Each row is a point on a tangle of strands that fork and nearly touch. The rows are in no order.
In the rows, 128 means zero.
Two points are linked if the straight distance between their rows is under 138. Some points are linked to none.
basuk: [151 112 130 112 121  98  90 135 153  66 154 154  72 115 115 130 150 122
 123 135 118 140 110 124 161 126 105]
veras: [116 175  98 158 135  91 129 151 135 148  82 165 157 112 173 153  85 136
 141 147 126  74 145 136 150 126 179]
beka: [129 132 102  88  80 116 157 102 150  74 147 122 133 161  97 119 168 103
 116  72 161 130 121 131 136 149 102]
gok: [ 48 101  99 162  82 162 176  94 131 128 154 145 191 105 149 151 145  73
 108 159 142 136 185 136 158 117  89]
bif: [143 107 110 132 124 105 136 103 133 123 159 109 127 128 146  79 186 115
 129  67 152 156 105  73 130 125 157]
zab: [149 170  78 176 124 100 129 128  97 144  63 122 127 157 178 101 135 144
 130 120 127 131  57 151  98 123 182]
bogo: [119 139  97 101  67 118 134  86 150  59 117 144 153 121 107 142 167  87
  97 112 104 155 147 143 158 145  55]
Fifik: [115 168 150 145 127 117  99 177 130 154 113 127 161 139  95 120  89 109
 125 134 145  55  86  95 148 172 170]
magig: [132 135 119 122  81 163 153 178 148  95 116 123 131 159  91 130 127 118
 103  80 153 106 141 157 136 180 118]
tev: [125 139 199  76 118 127 113  85 136 125 154 141 101 108 102  83 153 121
 139  97 143 136  73  67 121 126  99]
Peguv: [135 167 155 104 129 123 152 111 139 115 153 119 123  95 159 126 177 139
 118 148 130 119 147 150 167 100 157]
disaf: [170 130 209 171 156  93  83 152 108 140  96 171  85 141 119  96 108 149
 119 124  62 123 128 104 136 140 142]
keled: [149 130 125 147 123  99 131 170 124 144  59 157 139 109 149 154  69 138
 142 129 100 105 124 107 117 166 158]
podub: [114 132 115 137 182 117 119 113 111 117 174 107 111 131 109 156 153 111
 103 102 134 122 140 123 150  73  82]
Sazus: [156 140 199 139 121  86 116 113 115 144 129 152  68 154 116  89 146 147
 137 131  69 138 131  53 118 157 128]
dez: [179 128 120  79 127 127 142 119 111 141 142 122 134 141 132 110 183 171
 140 138 144 189 172  84 123 157 131]
kapu: [123 127 127 167 190 155 183 114 152 100 129 100 139 134 161 171 119  90
 146 142 143 115 140 190 140 113  96]
Muv: [107 132  85  79 115 139 139  86 158  46 135 114 104 151 147 116 199 115
 151  82 139 207 155 123 140  70  95]
tobog: [167  93 137 110 154 144  94 149 157 148 131 116  64  89 141  92 117 184
 136 111  74 147  88  91 131 112 149]
mafa: [129 104 109  82 187 130 101 151 123 118 147  78  80 150 110 123 150 168
 172  73 119 161 123  83 136  62 146]
Zifem: [177 157 130 113 169 112 150 161 171 111 120 124  86 155 124 130 134 130
 172  92 125 147 143  89 134 152 131]
zik: [137 121  97 115 111 130 138  97 115  79 168  67 155 186 122 121 136 104
 129 162 126 171 173 204 150  89  63]
Bil: [107 117  87 178 138 120 123 176 104 189  26 167 162 105 141 148 115 118
 146 151 110 153  88 173  73 131 200]
Dumov: [126 126  52 153 204 126 157 109 121 156 137  61 162 190 184 100 106 129
 168  97 127 159 123 125 113  81 116]
votid: [143 123 143 151 192 106 101  91 118 159 174 128 141 111 110 130 156 113
 111 109 125 147 159 116 126  91 150]
Fus: [113 124 176  80  63 125  96  80 153 158 118 151 123 129  64 126 104 129
  95 147  69  89 157  56 103 199 147]
fuzeg: [143 144  58 153 175 138 161 172 116 167 127  79 167 177 171 129 125 145
 135 161 131 159 140 121 127 114 130]
mibo: [109 146 141  99  62 170 138 108 124  90 108  94 197  92  86 141 123  92
 116 146 129 114 141 156 158 184 131]
zim: [142 134 121 141 105 137  93 130 171  91 127 183  99 132 138 140 145  91
 140 126 142 136 138 149 149 103 144]
zipet: [ 63 108 127 155 110 169 152  75 113 135 134 153 189 109 149 154 121  70
 152 170 179 109 155 178 125 140  78]
Neb: [ 90  84  56 203 129 118 158 152  94 205 112 136 164 147 164 146  89 121
 126 167 146 122 126 158 111  82 118]
tuno: [134 138  75 153 115 154 140 121 146 127 120 134 136 155 188 123 127 118
 190 150 168 159  95 121 115  72  99]
mas: [165 114 146 102 103 128 120 105 107  99 148  85 162 139  96 160 144 110
 113 187 152 162 142 184 127 128  94]
feb: [105 127 135  85 112 122 154 117 154  90 176 122 149 108 129 140 224 111
  95 159 140 165 125 157 164  92 114]
fur: [136 132 141 173 192 124 141 114 112 130 130  87 114 133 159 174 146 141
 126 123 149 122 114 158 134  76  86]
zit: [141  93 120  91 132 134 115 137 142 150 183 112  76  83  81  77 142 120
 153  83 127 150 136 138 139 128 141]
Ledu: [107 153 118 137 128 134 147 124 135 138 112 123 146 163 176 176 136 126
 130 154 154  91 108 176 108  47 180]
filu: [121 192 151 140 140 113 124 124 115 132 119 154 148 121 144 152 131 132
 116 159 111 110 176 140 150 107 177]
meb: [185 110 135 161 133 122  99 158  92 141 131  86 116 109 125 103 115 147
 149 150 123 163  88 163 142  95 125]
Gitu: [132 133 202 110 143 148 145 134 144  90 121 142 143  97 134 125 115 127
 122 125 181 111  74 129 125 156 104]
Sove: [123 109 124 188 164 130 133 157 102 190  94 149 156 105 148 163 113 126
 136 169 136 137 140 152 118  92 120]
tam: [ 65 104 118 122 117 168 174  60 118 122 153 108 170 176 163 141 138  86
 124 186 154 109 140 226 116 111  69]
ladan: [114 134  95 140  79 181 133 137 140 103 118  95 171 146 106 166 122  88
 122 142 157 103 143 175 140 184  83]
dozef: [170 155  75 159 159  69 108 137 116 138 103 106 102 150 163 100 144 150
 159  94 101 137  83  95 131 108 176]
tokip: [119 122 121 120  51 152 109 131 126 121 101 165 177 155 126 165 107 144
  93 146 169 110 180 127 135 127 117]
zur: [ 89 105 173  99  64 168 109 132 141 127 116 166 140  88  65 139 139 115
  89 140  97 114 153  88 121 219 120]
kab: [142 132 136  69 115 132 136 137 118 140 140 158  78 122 113 105 164 188
 136 131 133 143 157  90  78 180 141]
nisom: [169 135 127 137 141 115  66 120 100 145 107 133 120 141 105 113 108 139
 121 114 150 100 123 132 114 164 109]
nidog: [ 91 197 118 155  89 165 121 138  96 148 131 112 176 125 115 134 130 119
 110 139 156  82 113 100 139 179 162]
depu: [168  90 141 134 171  83 114 103 127 171 128 133 114 128 122 130 174 138
 149  65 128 158 128  86 108  94 153]
nudul: [ 99  95 114 104 109 182 172  76 136 119 137 107 163 163 133 162 124 122
 110 129 168 127 171 207 103  90  97]
bubon: [146 144 158 103 108 166 111 114 115 116 150  97 181 105  65 132 114 100
 117 161 138 151 122 131 108 148 129]
mida: [127 191 169 125 137 121 122 117 111 113 115 162 140  96 128 137 112 117
 123 167 123  97 161  85 163 159 104]
Gona: [144 170  58 144 124 130 136 130  91 166 145  90  87 146 128 145 148 152
 156 120 159 115 136 145 123 122 116]
lunor: [ 63 128 169 182  90 133 113 140  90 126  83 143 180 121 133 179  87 115
 136 157 155  84 130 155 142 133 207]
Vez: [145 133  69 118 176 102 160 103 116 127 130  69 125 194 185 119 101 158
 160 118 130 143 156 175 125  53 145]
laf: [ 84 111 157 182  85 147 161 126 124 150  95 128 164 156 166 194 132 102
 129 163 161  84 132 171 127  90 167]
Vuzu: [141 166 157 107 145 164 102 132 130 109 131 128 105 104 130  97 132 120
 144 122 154 127  52 116 122 105 118]
Kedu: [ 49 166 124 150  56 157 135 119 109 103 112 134 186 142 154 146 107 100
 136 160 176  78 136 120 170 149 166]
loger: [ 94 150  75 172 142 102  93 149  96 131 147 154 107 138 158  91 114 148
 105  92 133 116 150 141 138 100 141]
kig: [120 152 204 105 106 145 117 111 139 120 115 128  45 115  91 125  99 127
 142 124  70  69 121 101 124 197  79]
gom: [147 144  96 122 118 117 110 164 123 166 154 133  86 119 101 163 133 149
 161 145 133 129 128 129  96  97 157]
deki: [118  66  90 141 137 104 157 109 119  98 193  65 157 209 161  95 118 106
 118 153 130 154 162 189 147  57 115]
Mizi: [120 118 141 141  97 129 130 140 133 147 104 178 158 107 105 173 100 125
 129 116 157 105 155  85 104 161 145]
tef: [154 116 230 125 106 149  76 148 143 135 102 160  81 117 100  80  89 130
 129 126  70 121 131 121 140 139 151]
paba: [ 89 126 125 154 133 168 147 138 140 160 155 131 189 122 132 133 150 103
  81 124 150 118 169 118 159 124 109]
Daza: [109 105 148 127  85 163 114 160 144 142 120 143 165  74  84 186  99 119
  97 144 130  72 151  96 160 199 140]
sapot: [114 102  77 147 158  82 165 136 112 126 185 122 147 114 181 120 120 131
 148 161 128 169 148 119 138  54 115]
Kepeb: [169 139  85 120 133 131 130 145 137 141 139 113 178 139 150 131 143 160
 106 165 146 154 145 101 131 146 145]
davu: [177 141  88 120 157  67 112 162 119 151 106 102  99 140 129 154 137 171
 150 135  96 125 104 134 109  81 178]
naza: [136 103 183  83 132 137  99  97 173  89 123 159 114 107  95 128 103 145
  66  94  87 111 107 109 118 155 111]
lilad: [160  44 158  82 163 110 118 101 161 132 176 124  74  80  82 102 144 131
 120  83  83 144 129 101 122 164 106]
Zesi: [127 138 166 113 126 128  96 107 143 201 113 136 143 109  84 116 101 140
  97 122  65  74 113  66  90 180 186]
dasid: [ 88 118 175 132 125 129  87 142 148 155  69 167 129 112  99 129  56 140
 112 143  67  62 115  63 113 223 181]
dag: [141 129 219 112 127 101 129 106 111 171 129 156 113 112 102  89 132 135
 142 112 136 115 142  61 129 131 114]
Sol: [108 106 119 182 148  90 144 129  89 129 179 109 166 162 159 100 110 106
 127 161 138 153 156 167 139  77 108]
loke: [144 146 153  82  78 121 155 122  94 114 137 127  66 115  81 125 140 162
 152 126 109 151 146  80 108 194  65]
sedar: [143 105 135 129 176  83 111 205 131 138 105 148 102 134 112 104 104 161
  93 117  70 142  68 105  93 144 193]
sekit: [164 186 134 124 102 138 154 117  89 129 134  85  88 123 107 132 144 146
 156 132 125 124 138 122 127 178 108]
Kem: [161 153 157  63  84 156 120  89 155 144 119 134 134 104  89 116 156 123
 122 118 122 110 145 131 168 146  98]
Rulo: [104 169 153 119  90 116 117 130 124  81 125 164 157 126  81 155 142  94
 101 127 116 115 169 122 185 161  70]
Pemat: [115 128 113 132  63 140 137  80 118  86 127 141 156 148 153 132 114 128
 106 123 159 131 180 186 131 114 114]
rofo: [ 99 156  70 162 162  91 154 143 109 130  95 127 126 154 177 146 117 133
 115 140 146 106  61 166  86  81 169]
lino: [118 112 177 117  89 150  79 157 157 162 113 195  58 118  95 102  93 135
 154 143  95 116 101 105  83 149 170]
Fuvu: [125 107 118  74 135 101  99 103 165  72 176 124 113  91 124 124 185 109
 133 121 152 167  97 149 153 109 130]
Tipa: [121  91  74 147 176 178 152 112 148 149 152  91 146 160 153 143 138 115
 129 124 135 138 155 208 119 103 109]
Kiga: [136 105 108 137 194 106 131 202 106 168  51 143  92  99 151 111 128 186
 112 109 106 142  53 128  82 142 163]
zufo: [117 127  99 127 180 130 112 162 141 151 150 116  89 127 112  76 131 123
 162  49 140 136 105 129 140  82 157]
Tik: [127 135 156  87  83 113 142 105 138 122 133 138  69  96  75 124 131 130
 129 145  63 107 153  88 153 214  46]
nava: [140  93 181 108 158 100 158 177 134 114 133 149 125 125 116 114 118 155
  88 105 126 121 106 101  90 173 175]
Fuz: [145 139 184 116 138 116 116  86 162 111 126 156  46 100 116 122 109 120
 119  79  74  73 113 109 127 149 118]
refu: [105  94  45 169 129 151 158 155 139 170 137 119 141 165 184 115  82 114
 183 175 166 139 107 164 118  87  92]
Ruv: [140 107 103  85 172 136 105 152 109 114 137  98  97 154 134 137 127 166
 181 120 168 183 133 137 122  56  99]
kemup: [139 142 129 180 104 126 153 125 143 104 126  92 158 143 154 118 116 106
 121 116 141 129  97 148 145 131 150]
nofa: [153 112  99 111 125 150 124 113 141  72 128 114 129 160 183  97 140 153
 148 109 158 186 127 124 142  78 111]
zuru: [117 128 149 132 191 137 176 157 155  93 138 149 132  92 146 141 124  94
 139 121 163 132 123 140 127 153  99]
gifol: [145 100 147  87 147 118 117  80 156  85 158 132 120  85  91 106 143 128
  72  80  72 148 138 107 152 165  85]
sufo: [125 118  94 152 174 150 116 181 108 161  86 139 119  91 134 128 111 136
 144 127 142 151  70 180  64 131 165]
zasim: [140 106 171  97 130 138 114 145 157 101 128 136 114 116 133 100  90 163
  82 132  81 120  68  81  91 204 131]
lenom: [127 119  94 173 150  94 130 149  79 134 141 142 104  98 154 117 110 161
 121 113 109 159 144 104 130  55 133]

Follow the links from the first point to the second, and from the first to the third. Name the last point that the two ways share.
dez; rofo; Sove -> loke
magig; nudul; Zesi -> Mizi
zur; Sol; Sazus -> Mizi
zik; zim; Fus -> filu
zipet; tef; Rulo -> nudul
Fuvu; mas; tef -> filu
zit; dez; Ledu -> loke
Ledu; sufo; mafa -> naza
votid; tef; zim -> kapu
Zesi; votid; disaf -> kapu

A fork is a point with three links, a tip a point with one. Leave the first point through the second and follow the links. Name the first fork or tip that comes.
deki; zik -> filu
Fifik; nidog -> loke
lino; tef -> kapu
